A landscape with many valleys, sampled at points; each row gives a point and its height.
A ball rolls from a point to the lowest of its 3 nearest points, and stops where none of them is lower. Distance is the straight distance between rows; heights are no part of it.
zeko: [.10, .22, .10, -.01, -.29, -.04, .03, .25, .23, -.12, -.08, -.08, -.12, -.09, -.13, -.11, -.04, -.03, .20, -.02]  height 26.5
kopi: [-.08, .06, -.02, -.11, .08, .27, -.22, .15, .10, -.14, .22, -.25, .15, -.02, .13, -.31, .04, -.05, .01, .17]  height 48.8
Kataz: [-.06, -.14, .24, .13, .29, -.01, .15, .00, -.26, .10, .01, -.13, .14, -.09, .19, -.04, .01, .18, -.08, .19]  height 27.3
gugot: [.33, -.07, .01, -.14, .12, .05, -.06, -.19, -.56, .06, .00, .25, .23, .06, .13, -.07, .15, -.02, -.01, -.16]  height 71.3
maf: [-.20, .05, .16, .20, .25, -.01, .10, .14, .00, -.04, -.03, -.16, .09, -.05, .00, .14, -.14, -.16, .22, .12]  height 27.8
netak: [.20, .01, .09, -.05, -.24, .02, .06, -.25, -.37, .14, -.04, .21, -.03, .10, .11, -.13, .07, .22, -.16, -.08]  height 35.1
vegu: [-.07, .20, -.15, -.28, -.18, .38, -.13, .33, .28, .00, .35, -.29, .08, -.18, .05, -.27, -.23, -.01, -.05, -.01]  height 32.4
gobe: [.03, .14, -.04, -.17, -.21, -.07, .04, .00, .24, -.12, -.13, .14, -.28, .10, -.20, .26, .08, -.04, .01, -.14]  height 22.7
defa: [-.17, .03, -.07, .26, -.01, -.14, .20, .24, .12, -.18, -.07, -.16, -.24, .12, -.14, .14, -.09, -.09, .24, .14]  height 31.1
gif: [-.36, -.29, .01, .42, .43, -.19, .03, -.09, -.07, .05, -.08, .06, .02, .10, .18, .28, -.13, -.16, .08, .23]  height 20.3
Vugo: [-.12, -.12, .11, .13, .15, -.33, .14, -.14, .11, .14, -.31, .29, -.04, -.07, -.10, .24, -.10, .11, -.06, -.03]  height 30.5
Bano: [.18, .16, .00, -.10, -.12, .02, -.02, .03, .18, -.09, -.01, -.09, .08, -.12, -.02, -.13, .03, -.04, -.04, -.11]  height 22.0
non: [.05, -.12, .06, .00, .39, -.05, .15, -.24, -.18, .08, -.11, .25, .14, -.02, -.05, .26, .09, .09, -.03, -.07]  height 62.9
Bobo: [-.02, -.02, .15, .13, -.15, -.22, .28, .11, .13, .12, -.44, .11, -.07, -.10, -.24, .11, -.02, .18, .22, -.05]  height 21.7
Tomot: [-.10, .04, -.07, .11, -.32, -.09, .14, .09, .31, -.23, -.15, -.02, -.44, .04, -.12, .36, -.07, .01, .25, -.11]  height 31.3
kufe: [-.05, .02, .07, .00, -.17, .15, -.18, .18, .13, .03, .05, -.38, .05, -.08, -.14, -.32, .08, -.01, .03, .13]  height 35.6
mul: [-.11, -.01, .01, -.12, -.11, .21, -.10, -.04, .10, .01, .06, -.16, .16, -.05, .13, -.38, .05, .15, -.24, .16]  height 44.1
kuzu: [.13, -.07, .23, .04, .04, -.12, .20, -.16, -.43, .26, .01, .11, .18, .07, .07, -.09, .17, .24, -.09, -.02]  height 51.0
lak: [-.06, .19, -.26, -.20, .02, .25, -.19, .12, .14, -.04, .28, -.15, .26, .00, .09, -.14, -.08, -.17, .11, -.07]  height 19.5
vuto: [-.24, .04, .05, .13, -.06, -.18, .04, -.02, .19, -.13, -.15, .07, -.30, -.05, -.10, .23, -.18, -.11, -.08, -.09]  height 29.4
fupu: [-.02, .09, .08, .13, -.02, .11, -.01, .09, -.05, -.14, .04, -.25, .10, -.11, -.01, -.15, .07, -.16, -.04, .14]  height 36.2
ter: [.34, -.08, .05, -.10, .19, .13, -.09, -.17, -.44, .04, .15, .07, .25, -.02, .19, -.12, .22, -.08, -.12, -.05]  height 78.8
nulip: [.11, .27, .17, -.01, -.33, .15, -.12, .19, .20, .02, -.01, -.16, .10, -.08, -.12, -.42, .08, .13, .18, .08]  height 36.4
Deru: [.22, .18, -.04, -.06, -.02, .00, .14, .07, .04, -.09, -.14, .13, -.02, -.07, -.25, .16, .01, -.05, .38, -.21]  height 19.9
zose: [-.21, -.07, .14, .25, .11, .01, .01, .10, .09, -.18, -.06, -.22, -.22, .00, .05, .02, -.05, -.01, -.02, .27]  height 28.4
zupo: [.14, .20, -.15, -.12, -.35, .02, -.04, .03, .29, -.09, -.06, .03, -.02, .14, -.18, .09, .08, -.08, .11, -.19]  height 19.2
keluk: [.10, .20, -.16, -.09, -.30, -.06, .09, .05, .35, -.06, -.17, -.02, -.25, .06, -.32, .15, .05, -.13, .26, -.16]  height 21.0
dem: [-.04, .01, .02, .19, .24, -.10, .16, .12, .02, .00, -.06, .03, .05, .03, -.06, .28, -.18, -.14, .38, -.04]  height 33.6
niv: [-.34, -.15, .11, .26, .10, -.21, .07, -.12, .03, -.06, -.27, .00, -.16, -.01, .02, .07, -.18, .14, -.05, .26]  height 36.9
fenel: [.12, -.15, .08, -.06, -.17, -.06, -.12, -.24, -.35, .15, .05, .16, .13, .07, .18, -.18, .16, .19, -.22, .05]  height 19.3
Pefip: [-.18, -.20, .13, .39, .31, -.09, .11, .10, -.04, .13, -.10, .03, .08, -.01, .02, .08, -.10, -.03, .36, .14]  height 31.5
kunik: [-.02, -.22, -.11, -.28, -.08, .13, -.27, -.19, -.13, .07, .32, .28, .16, -.03, .23, -.11, -.01, .10, -.26, -.04]  height 38.6
Gilig: [-.04, .25, -.07, .18, -.11, .11, .04, .26, .24, -.17, .18, -.33, -.11, .02, -.13, -.07, .06, -.24, .30, .18]  height 25.8
Doli: [.01, -.05, .04, -.01, -.13, .07, -.12, .03, .14, -.04, -.03, -.16, -.01, -.02, .14, -.17, -.03, .07, -.30, .22]  height 41.7
bidi: [-.19, -.22, -.01, .06, .45, -.26, .02, -.40, -.01, .14, -.23, .32, -.01, -.05, -.07, .40, -.01, .00, -.12, -.06]  height 45.6
Nuda: [-.26, .11, -.02, -.11, .01, .31, -.16, .14, .23, .02, .22, -.26, .06, .02, .14, -.29, -.19, .10, -.22, .20]  height 51.1
zufel: [.11, .06, .06, -.17, .13, -.07, .00, -.10, -.12, -.09, -.04, .19, .11, .04, -.12, .29, .02, -.11, .07, -.21]  height 74.8
nosak: [-.08, .03, -.11, .13, .08, .08, -.04, .16, .07, -.23, -.01, -.20, -.16, .08, .01, .17, -.10, -.28, .10, .06]  height 42.3
dof: [.16, .28, -.23, -.18, -.12, .16, .01, -.01, .16, -.05, .10, -.12, .12, .09, -.17, -.03, .08, -.16, .30, -.22]  height 13.4
runa: [-.10, .19, .06, -.18, -.17, .29, -.05, .22, .26, .03, .13, -.24, .10, -.15, -.09, -.33, .03, .00, .04, .11]  height 33.9
sov: [.16, .17, -.16, -.08, -.19, .10, .19, .05, .15, -.10, -.05, .04, .04, .02, -.28, .20, .15, -.12, .29, -.26]  height 16.9
Sig: [.14, .19, .15, -.22, -.15, .24, -.18, .20, .11, .13, .17, -.18, .18, -.17, -.03, -.35, .07, -.16, .08, .04]  height 35.0
gini: [-.01, .34, .07, .23, -.08, -.02, .19, .22, .09, -.05, .09, -.32, -.13, -.02, -.22, -.07, -.09, -.24, .49, .08]  height 15.8
mutu: [.01, -.18, -.13, -.03, -.03, .12, -.12, -.06, -.19, .19, .12, -.05, .11, .01, .28, -.31, .15, .15, -.43, .21]  height 46.6
Dava: [.18, -.20, -.20, -.16, .05, .03, -.19, -.33, -.31, .16, .29, .05, .12, .10, .29, -.12, .05, -.07, -.36, .07]  height 7.7
Lav: [.10, -.09, .10, -.01, .32, -.15, .12, -.10, -.42, .12, .07, -.03, .16, -.04, .24, -.04, .13, .07, -.19, .10]  height 38.2
sizuk: [.01, -.11, -.01, -.01, -.04, .08, -.24, -.04, -.20, .13, .17, -.20, .11, .05, .11, -.40, .07, .35, -.57, .22]  height 51.9
mago: [.11, .22, -.09, -.33, -.32, .17, -.26, .02, -.07, .08, .23, .29, .15, -.04, .01, -.22, -.16, .12, .11, -.23]  height 25.4
rokub: [-.14, .10, .18, .22, -.13, -.27, .16, .26, .10, .10, -.28, -.08, -.19, -.04, -.27, .02, -.10, .19, .30, .19]  height 36.6
fufav: [.12, -.12, .02, .06, .37, -.05, .02, -.07, -.39, .07, .17, -.03, .11, -.05, .27, -.06, .14, -.07, -.26, .13]  height 47.0
vize: [.18, -.21, .11, -.10, .12, -.14, -.04, -.23, -.42, .18, -.08, .41, -.03, -.07, .00, .14, .17, .08, -.03, -.15]  height 79.2
Tal: [-.16, .04, .10, .23, .07, -.17, .25, .23, .06, -.15, -.05, -.10, -.11, .03, -.08, .10, -.12, .06, .18, .10]  height 21.8
Vavo: [.07, -.07, -.01, -.14, -.18, .07, -.20, -.05, -.01, .03, -.08, .06, .03, -.03, .09, -.09, .07, .09, -.23, -.04]  height 37.7
kavun: [-.05, .08, -.31, -.29, -.15, .19, -.14, .10, .27, -.03, .18, .06, .03, -.09, -.02, -.01, -.15, -.01, -.07, -.23]  height 25.7
sagov: [-.04, -.18, -.03, -.09, -.03, -.02, -.22, -.28, .08, -.06, .06, .18, -.03, -.04, .12, .10, .06, -.01, -.45, .04]  height 19.1
Dadu: [-.26, .11, -.22, -.02, -.25, .08, -.11, .22, .45, -.14, .04, -.27, -.10, .00, -.11, -.20, -.18, .04, .08, .18]  height 33.1
Funu: [.13, -.18, .09, -.11, -.12, .01, -.04, .02, -.19, .11, -.13, .23, .04, -.01, .10, -.06, .12, .10, -.03, -.03]  height 33.0
vete: [.23, .13, -.05, -.19, -.04, .13, -.01, -.02, -.07, -.05, .06, -.02, .16, .00, -.03, .02, .14, -.14, .14, -.25]  height 17.7
Nebu: [-.03, .10, .02, .01, -.07, -.22, .10, .10, .17, -.06, -.16, -.08, -.03, .01, -.08, .02, -.03, -.03, -.05, -.04]  height 26.3
nukin: [-.05, -.29, .12, .25, .34, -.29, .16, -.14, -.02, .08, -.18, .15, .22, .00, .02, .27, -.07, -.12, .13, .05]  height 10.7
Lunun: [.01, -.22, .21, .25, .12, -.22, .22, -.14, -.15, .32, -.21, -.07, .12, .02, -.10, .03, .11, .33, .07, .14]  height 30.3
Fuga: [-.07, .23, .14, -.20, -.30, .17, -.19, .10, .14, .13, .12, -.16, .12, -.05, -.05, -.44, -.01, .14, .07, .18]  height 35.2
bize: [-.10, .12, -.15, .23, .00, .11, .04, .28, .25, -.20, .02, -.12, -.43, .14, -.07, .14, -.12, -.20, .30, .12]  height 39.4
lavuf: [.22, .25, -.17, -.07, -.06, .16, .05, .23, .22, -.12, .20, -.15, .11, .04, -.13, -.17, .00, -.24, .26, -.16]  height 9.8
dori: [.20, -.09, .21, .01, .27, .00, .12, .02, -.39, .17, -.09, .09, .16, -.03, .08, .07, .02, .08, .13, -.08]  height 36.7
zotez: [-.08, -.02, -.01, .02, .06, -.22, .20, -.09, .26, .10, -.18, .18, -.23, -.13, -.20, .41, -.10, .05, .14, -.15]  height 52.0
mabil: [-.11, .05, -.09, .17, -.08, -.06, .18, .25, .13, -.10, -.05, -.14, -.26, .07, -.06, .20, -.06, -.15, .37, -.05]  height 17.6
kal: [.04, .00, .08, -.10, -.48, .15, -.10, -.05, -.16, -.01, .12, .04, .08, .03, .12, -.45, .03, .24, -.07, .05]  height 37.6
Tupef: [-.08, .23, -.45, -.39, -.11, .41, -.17, .10, .21, -.15, .34, -.16, .12, -.19, .12, -.05, -.16, .00, -.02, -.17]  height 29.5
kab: [-.03, -.14, -.05, .07, .15, -.03, -.13, -.07, -.12, .06, .09, -.22, .08, -.03, .19, -.17, .06, .07, -.32, .13]  height 39.1
koso: [.11, .04, -.03, -.17, -.10, .03, -.05, .04, -.15, .13, .07, .10, .16, .02, .16, -.23, .16, .07, -.08, .00]  height 32.8
mano: [.16, -.04, .04, .02, .10, -.07, .09, -.17, -.15, .09, -.13, .29, -.13, -.02, -.08, .12, .02, .00, -.03, -.16]  height 71.9
pupig: [.11, .03, .14, -.05, .04, -.22, .09, -.12, -.08, .16, -.10, .32, -.03, -.02, -.09, .12, .01, .10, .11, -.16]  height 72.0
mome: [-.09, -.12, -.19, -.04, .28, -.12, .02, -.13, -.02, -.15, .00, .18, -.05, .09, -.16, .34, -.10, -.14, -.10, -.10]  height 51.7
gimi: [.20, -.12, -.19, -.18, .08, .11, -.28, -.09, -.06, -.09, .08, .09, .19, .02, .07, -.06, .06, -.12, -.16, -.09]  height 71.1
kodip: [-.02, .11, -.30, .02, .15, .01, .02, -.03, .05, -.38, .18, -.06, -.11, .13, -.09, .26, -.15, -.28, .09, -.19]  height 39.6
bovam: [.15, .01, .18, .08, .21, -.07, .08, -.06, -.47, .16, .11, -.14, .14, .04, .15, -.13, .21, .17, -.09, .14]  height 37.8
gug: [-.04, -.22, .10, .03, .17, -.10, .09, -.14, -.13, -.07, -.15, -.06, -.12, -.01, .12, .06, .10, .02, -.27, .14]  height 26.6
kep: [-.26, -.14, -.01, .24, .24, -.11, .12, .14, .12, -.05, -.03, .01, -.11, .01, .10, .20, -.15, -.11, .08, .13]  height 24.7
fep: [-.06, -.20, .28, .12, .04, -.25, .09, -.28, .03, .36, -.27, .37, -.05, -.01, -.07, .20, .09, .17, -.04, .02]  height 26.1
gosim: [-.03, -.19, .03, .02, .37, -.12, .04, -.19, -.18, .09, -.05, .23, -.03, -.06, .04, .21, -.07, .03, -.23, .01]  height 53.9
Seko: [-.24, -.06, -.12, -.15, -.13, .16, -.19, .02, .27, -.03, .17, .05, .04, -.14, .06, -.08, -.16, .18, -.32, -.02]  height 46.5
kesal: [-.32, -.06, .14, .24, -.07, -.15, .05, .19, .15, -.07, -.23, -.01, -.36, .08, -.13, .05, -.20, .17, .10, .21]  height 37.9
pari: [-.05, -.16, .17, .23, .09, -.08, .12, -.02, -.27, .10, -.21, -.12, -.04, -.04, .04, -.08, .09, .26, -.25, .21]  height 22.9
fenof: [-.11, .03, -.09, .03, -.17, -.06, -.10, .14, .28, -.19, -.13, -.27, -.10, .01, .03, .05, -.09, -.05, -.09, .09]  height 29.6
gili: [.03, .15, -.05, .15, -.11, -.16, .35, .18, .12, .07, -.11, .03, -.20, .02, -.31, .20, -.16, .00, .45, -.10]  height 35.3
zegum: [.07, -.07, .16, -.01, .05, .06, .07, -.01, -.16, .03, -.01, -.10, .03, -.09, .12, -.09, .18, .00, -.24, .08]  height 31.8
koneb: [-.01, -.18, .33, .07, .01, -.17, .02, -.12, -.13, .15, -.22, .13, -.09, -.11, .03, .04, .14, .32, -.31, .04]  height 16.7
fefi: [.02, -.08, -.21, .00, .05, .09, -.06, .04, .15, -.25, .02, -.12, .10, .00, .06, .02, -.07, -.15, -.10, .02]  height 35.7
sav: [.12, .01, -.20, -.19, -.16, .04, -.07, -.04, .31, -.10, -.02, .07, -.08, .09, -.18, .14, .00, -.12, -.12, -.12]  height 21.9
ped: [.21, -.05, -.07, -.16, .19, -.02, -.02, -.10, -.28, -.10, .00, .23, .13, .08, .05, .08, .13, -.01, -.04, -.21]  height 68.9
pema: [.00, .25, -.36, -.13, -.05, .21, -.02, -.04, .17, -.23, .17, -.06, .08, .07, -.14, .09, .09, -.24, .22, -.20]  height 16.6
Valu: [-.31, -.02, -.14, .39, .31, -.07, .05, .17, -.02, -.09, -.04, -.04, -.29, .10, -.01, .32, -.22, -.12, .30, .05]  height 33.5
difi: [.05, -.13, .07, -.13, .25, -.09, -.05, -.25, -.19, .00, .05, .13, -.02, -.07, .17, .04, .14, -.01, -.35, -.04]  height 50.0
tar: [-.01, .18, .32, .05, -.23, .00, .05, .18, -.11, .07, -.19, .03, -.05, -.05, -.10, -.21, .11, .22, .06, .03]  height 33.2
Gim: [.01, -.13, .01, -.11, .08, .17, -.18, -.04, -.02, -.07, .16, -.21, .11, .03, .20, -.26, .07, .03, -.28, .23]  height 44.6
Vupig: [.07, .20, -.09, -.20, -.10, .20, -.12, .00, .12, .01, .24, -.08, .18, -.02, .10, -.11, -.04, -.02, -.03, -.08]  height 23.0
Seso: [.04, .25, -.25, -.26, -.30, .19, .05, .18, .32, -.05, .15, -.05, -.02, .05, -.12, -.10, -.11, .08, .20, -.09]  height 25.3
filod: [.00, -.17, .24, .20, .21, -.28, .20, -.17, -.01, .17, -.16, .25, .11, -.13, -.13, .14, -.02, .05, .16, -.09]  height 27.2
Vip: [.23, -.08, -.06, -.13, .31, .04, -.09, -.21, -.17, -.03, .10, .02, .12, .01, .26, .09, .03, -.09, -.13, -.02]  height 59.7
peran: [.01, .00, -.24, -.07, -.03, -.04, .02, .00, .21, -.16, .00, .02, -.09, .05, -.13, .27, -.17, -.14, .02, -.13]  height 27.1
Bota: [.14, .13, .06, -.10, -.05, .14, -.21, -.05, -.09, .11, .09, -.07, .13, .02, .15, -.26, .16, -.01, -.08, .02]  height 28.3
Lel: [-.07, -.13, .26, .34, .18, -.21, .24, -.09, -.23, .31, -.11, -.07, .20, .02, -.08, -.02, .13, .14, .29, .17]  height 39.5
gos: [.10, .05, .19, -.04, -.08, -.12, .19, .19, .03, -.04, -.27, .14, -.07, -.04, -.14, .13, -.07, .11, .22, -.11]  height 13.0
lur: [-.10, .12, -.39, -.07, -.14, .12, .04, -.06, .36, -.33, .07, -.10, -.16, .11, -.20, .19, .00, -.12, .09, -.14]  height 23.7
ref: [.14, .29, -.15, .07, -.07, .04, .21, .12, .06, -.18, .01, -.12, -.13, .04, -.17, .15, .02, -.11, .46, -.13]  height 25.2
vid: [-.20, .08, .00, .09, .12, .28, -.21, .25, .24, -.19, .19, -.32, .06, .03, .18, -.17, -.17, -.28, .04, .18]  height 51.8
subor: [.15, -.04, .02, .04, -.01, -.02, -.15, -.15, -.46, .14, .27, -.16, .19, .08, .26, -.38, .22, .13, -.39, .12]  height 43.0
nug: [.03, -.02, .29, .17, -.11, -.10, .16, .06, -.16, .14, -.26, -.07, -.01, -.10, -.13, -.14, .06, .48, .04, .08]  height 41.0
kebif: [-.01, -.14, -.02, -.13, -.11, -.03, -.05, -.17, -.08, .07, -.16, .25, -.12, -.01, .02, .09, .11, .06, -.36, -.09]  height 30.6
susos: [-.06, -.29, .17, .21, .22, -.19, .21, -.22, .02, .25, -.18, .26, -.15, -.15, -.01, .13, .05, .13, -.28, .04]  height 20.8
Digo: [.14, -.03, -.27, -.38, -.16, .20, -.30, -.03, -.12, .03, .25, .24, .16, .04, .00, -.17, -.06, .07, -.09, -.27]  height 30.0
pomib: [-.21, -.12, .03, .11, .36, -.22, .16, -.15, .06, .02, -.18, .27, -.12, .02, -.19, .37, -.12, -.07, -.01, -.12]  height 37.0
gosi: [-.07, .16, -.20, .02, -.15, .01, -.02, .05, .32, -.10, .06, -.14, -.20, .14, .01, .13, -.17, -.13, -.01, -.01]  height 32.7
Bugak: [-.16, -.17, .01, .00, -.05, .06, -.18, -.07, .03, .07, .05, -.17, .08, -.05, .18, -.20, .05, .14, -.44, .21]  height 43.8
vezoz: [.03, .13, -.11, -.27, -.35, .11, -.12, .07, .15, .05, .06, .09, .08, .01, .00, -.17, -.04, .05, .20, -.16]  height 24.4
Fus: [.00, .12, -.33, -.01, -.17, .04, -.02, -.11, .38, -.21, -.03, .02, -.45, .08, -.26, .25, -.06, -.17, -.02, -.08]  height 30.2
mozu: [-.06, -.09, -.08, -.29, -.17, .07, -.23, .02, .03, .09, .22, .03, .14, -.07, .22, -.22, -.07, .20, -.32, -.06]  height 42.9
veso: [-.04, -.01, -.07, .00, .24, -.08, .25, -.09, .00, -.02, -.13, .20, -.06, -.02, -.24, .37, -.11, -.10, .20, -.26]  height 46.4
fepu: [.17, -.18, .02, -.04, .20, -.07, -.04, -.17, -.50, .03, -.07, .26, .05, .07, .21, .09, .14, .10, -.18, -.01]  height 79.3
kav: [.10, -.15, .13, -.02, .19, -.20, .23, -.22, -.15, .19, -.16, .35, .21, -.01, -.13, .25, .08, .00, .23, -.17]  height 56.7
rima: [.19, -.05, .08, .04, .14, -.06, -.11, -.04, -.47, .18, .35, -.09, .23, .17, .29, -.29, .32, -.15, -.23, .03]  height 16.5
Pafa: [-.21, -.15, .29, .30, .14, -.28, .19, .11, .04, .14, -.24, .05, -.05, -.08, -.03, .18, -.09, .12, .20, .19]  height 34.6
Lada: [.09, .09, .05, -.10, -.21, .03, .07, .15, .14, -.05, -.13, .04, .07, .06, -.07, -.05, .05, -.01, -.04, -.09]  height 24.0
koba: [-.15, .17, .09, .17, -.24, -.10, .11, .27, .20, -.17, -.16, -.23, -.41, .01, -.20, .05, -.20, .00, .28, .18]  height 46.3
Zumem: [-.10, -.08, .00, -.04, -.13, -.10, -.15, -.19, .23, -.10, -.08, .06, -.13, .07, -.02, .20, -.04, -.17, -.30, -.09]  height 28.5
fada: [-.21, .03, -.12, .27, -.20, .04, -.10, .24, .36, -.21, .06, -.34, -.34, .08, -.02, .05, -.02, -.09, .12, .18]  height 37.1
Pumi: [.05, .21, .28, .04, .01, .07, .12, .16, -.21, .11, -.01, -.14, .03, -.13, -.02, -.13, .05, -.07, .24, -.04]  height 27.6
puze: [.17, .14, .17, .03, .10, .09, .05, .10, -.22, .02, -.01, .05, .12, -.07, .11, -.14, .15, -.15, .18, -.07]  height 23.9
ver: [-.07, -.07, .12, .18, .26, .05, .03, .07, -.04, -.06, .09, -.27, .05, .00, .15, -.07, -.07, -.19, .01, .12]  height 32.3
bino: [.22, -.17, -.04, -.09, -.24, .07, -.34, -.30, -.33, .23, .22, .40, .24, .04, .22, -.15, -.04, .11, -.25, -.14]  height 51.2
Bupal: [-.14, .16, -.27, .11, .02, .18, .12, .08, .02, -.13, .08, -.05, -.37, .24, -.16, .32, -.07, -.13, .38, -.03]  height 56.3
sud: [.09, -.27, .00, -.16, .16, .04, -.18, -.20, .02, -.03, -.01, .18, -.05, -.01, .11, .05, .08, -.13, -.31, -.07]  height 36.8
Pafe: [-.11, -.10, .24, .06, .04, -.12, -.02, -.09, .01, -.08, -.13, -.11, -.08, -.02, .21, -.06, -.06, .13, -.40, .16]  height 29.3
Fiz: [.02, .16, -.11, -.12, -.13, .10, -.06, .12, .26, -.08, .16, -.22, .13, -.01, -.02, -.18, -.04, -.20, .28, .05]  height 13.8
bel: [.16, -.12, -.10, -.14, -.19, .02, -.20, -.28, -.49, .06, .23, .17, .23, .15, .15, -.22, .07, -.09, .05, -.08]  height 59.9

Call two points neighbours if one is among the 3 nearest of the other. Go from one point of each pair to the other, from neighbour to neighbour, staying as low as possible. Name the highest point that can't be avoided.
gos, fenel: koso
rima, mabil: mutu
nukin, Tal: kep
gos, mabil: ref
sagov, lavuf: Zumem
koneb, Tal: filod

For each start below, name the point where the ball stops.
kavun: lavuf
kal: lavuf
Digo: lavuf
koso: lavuf
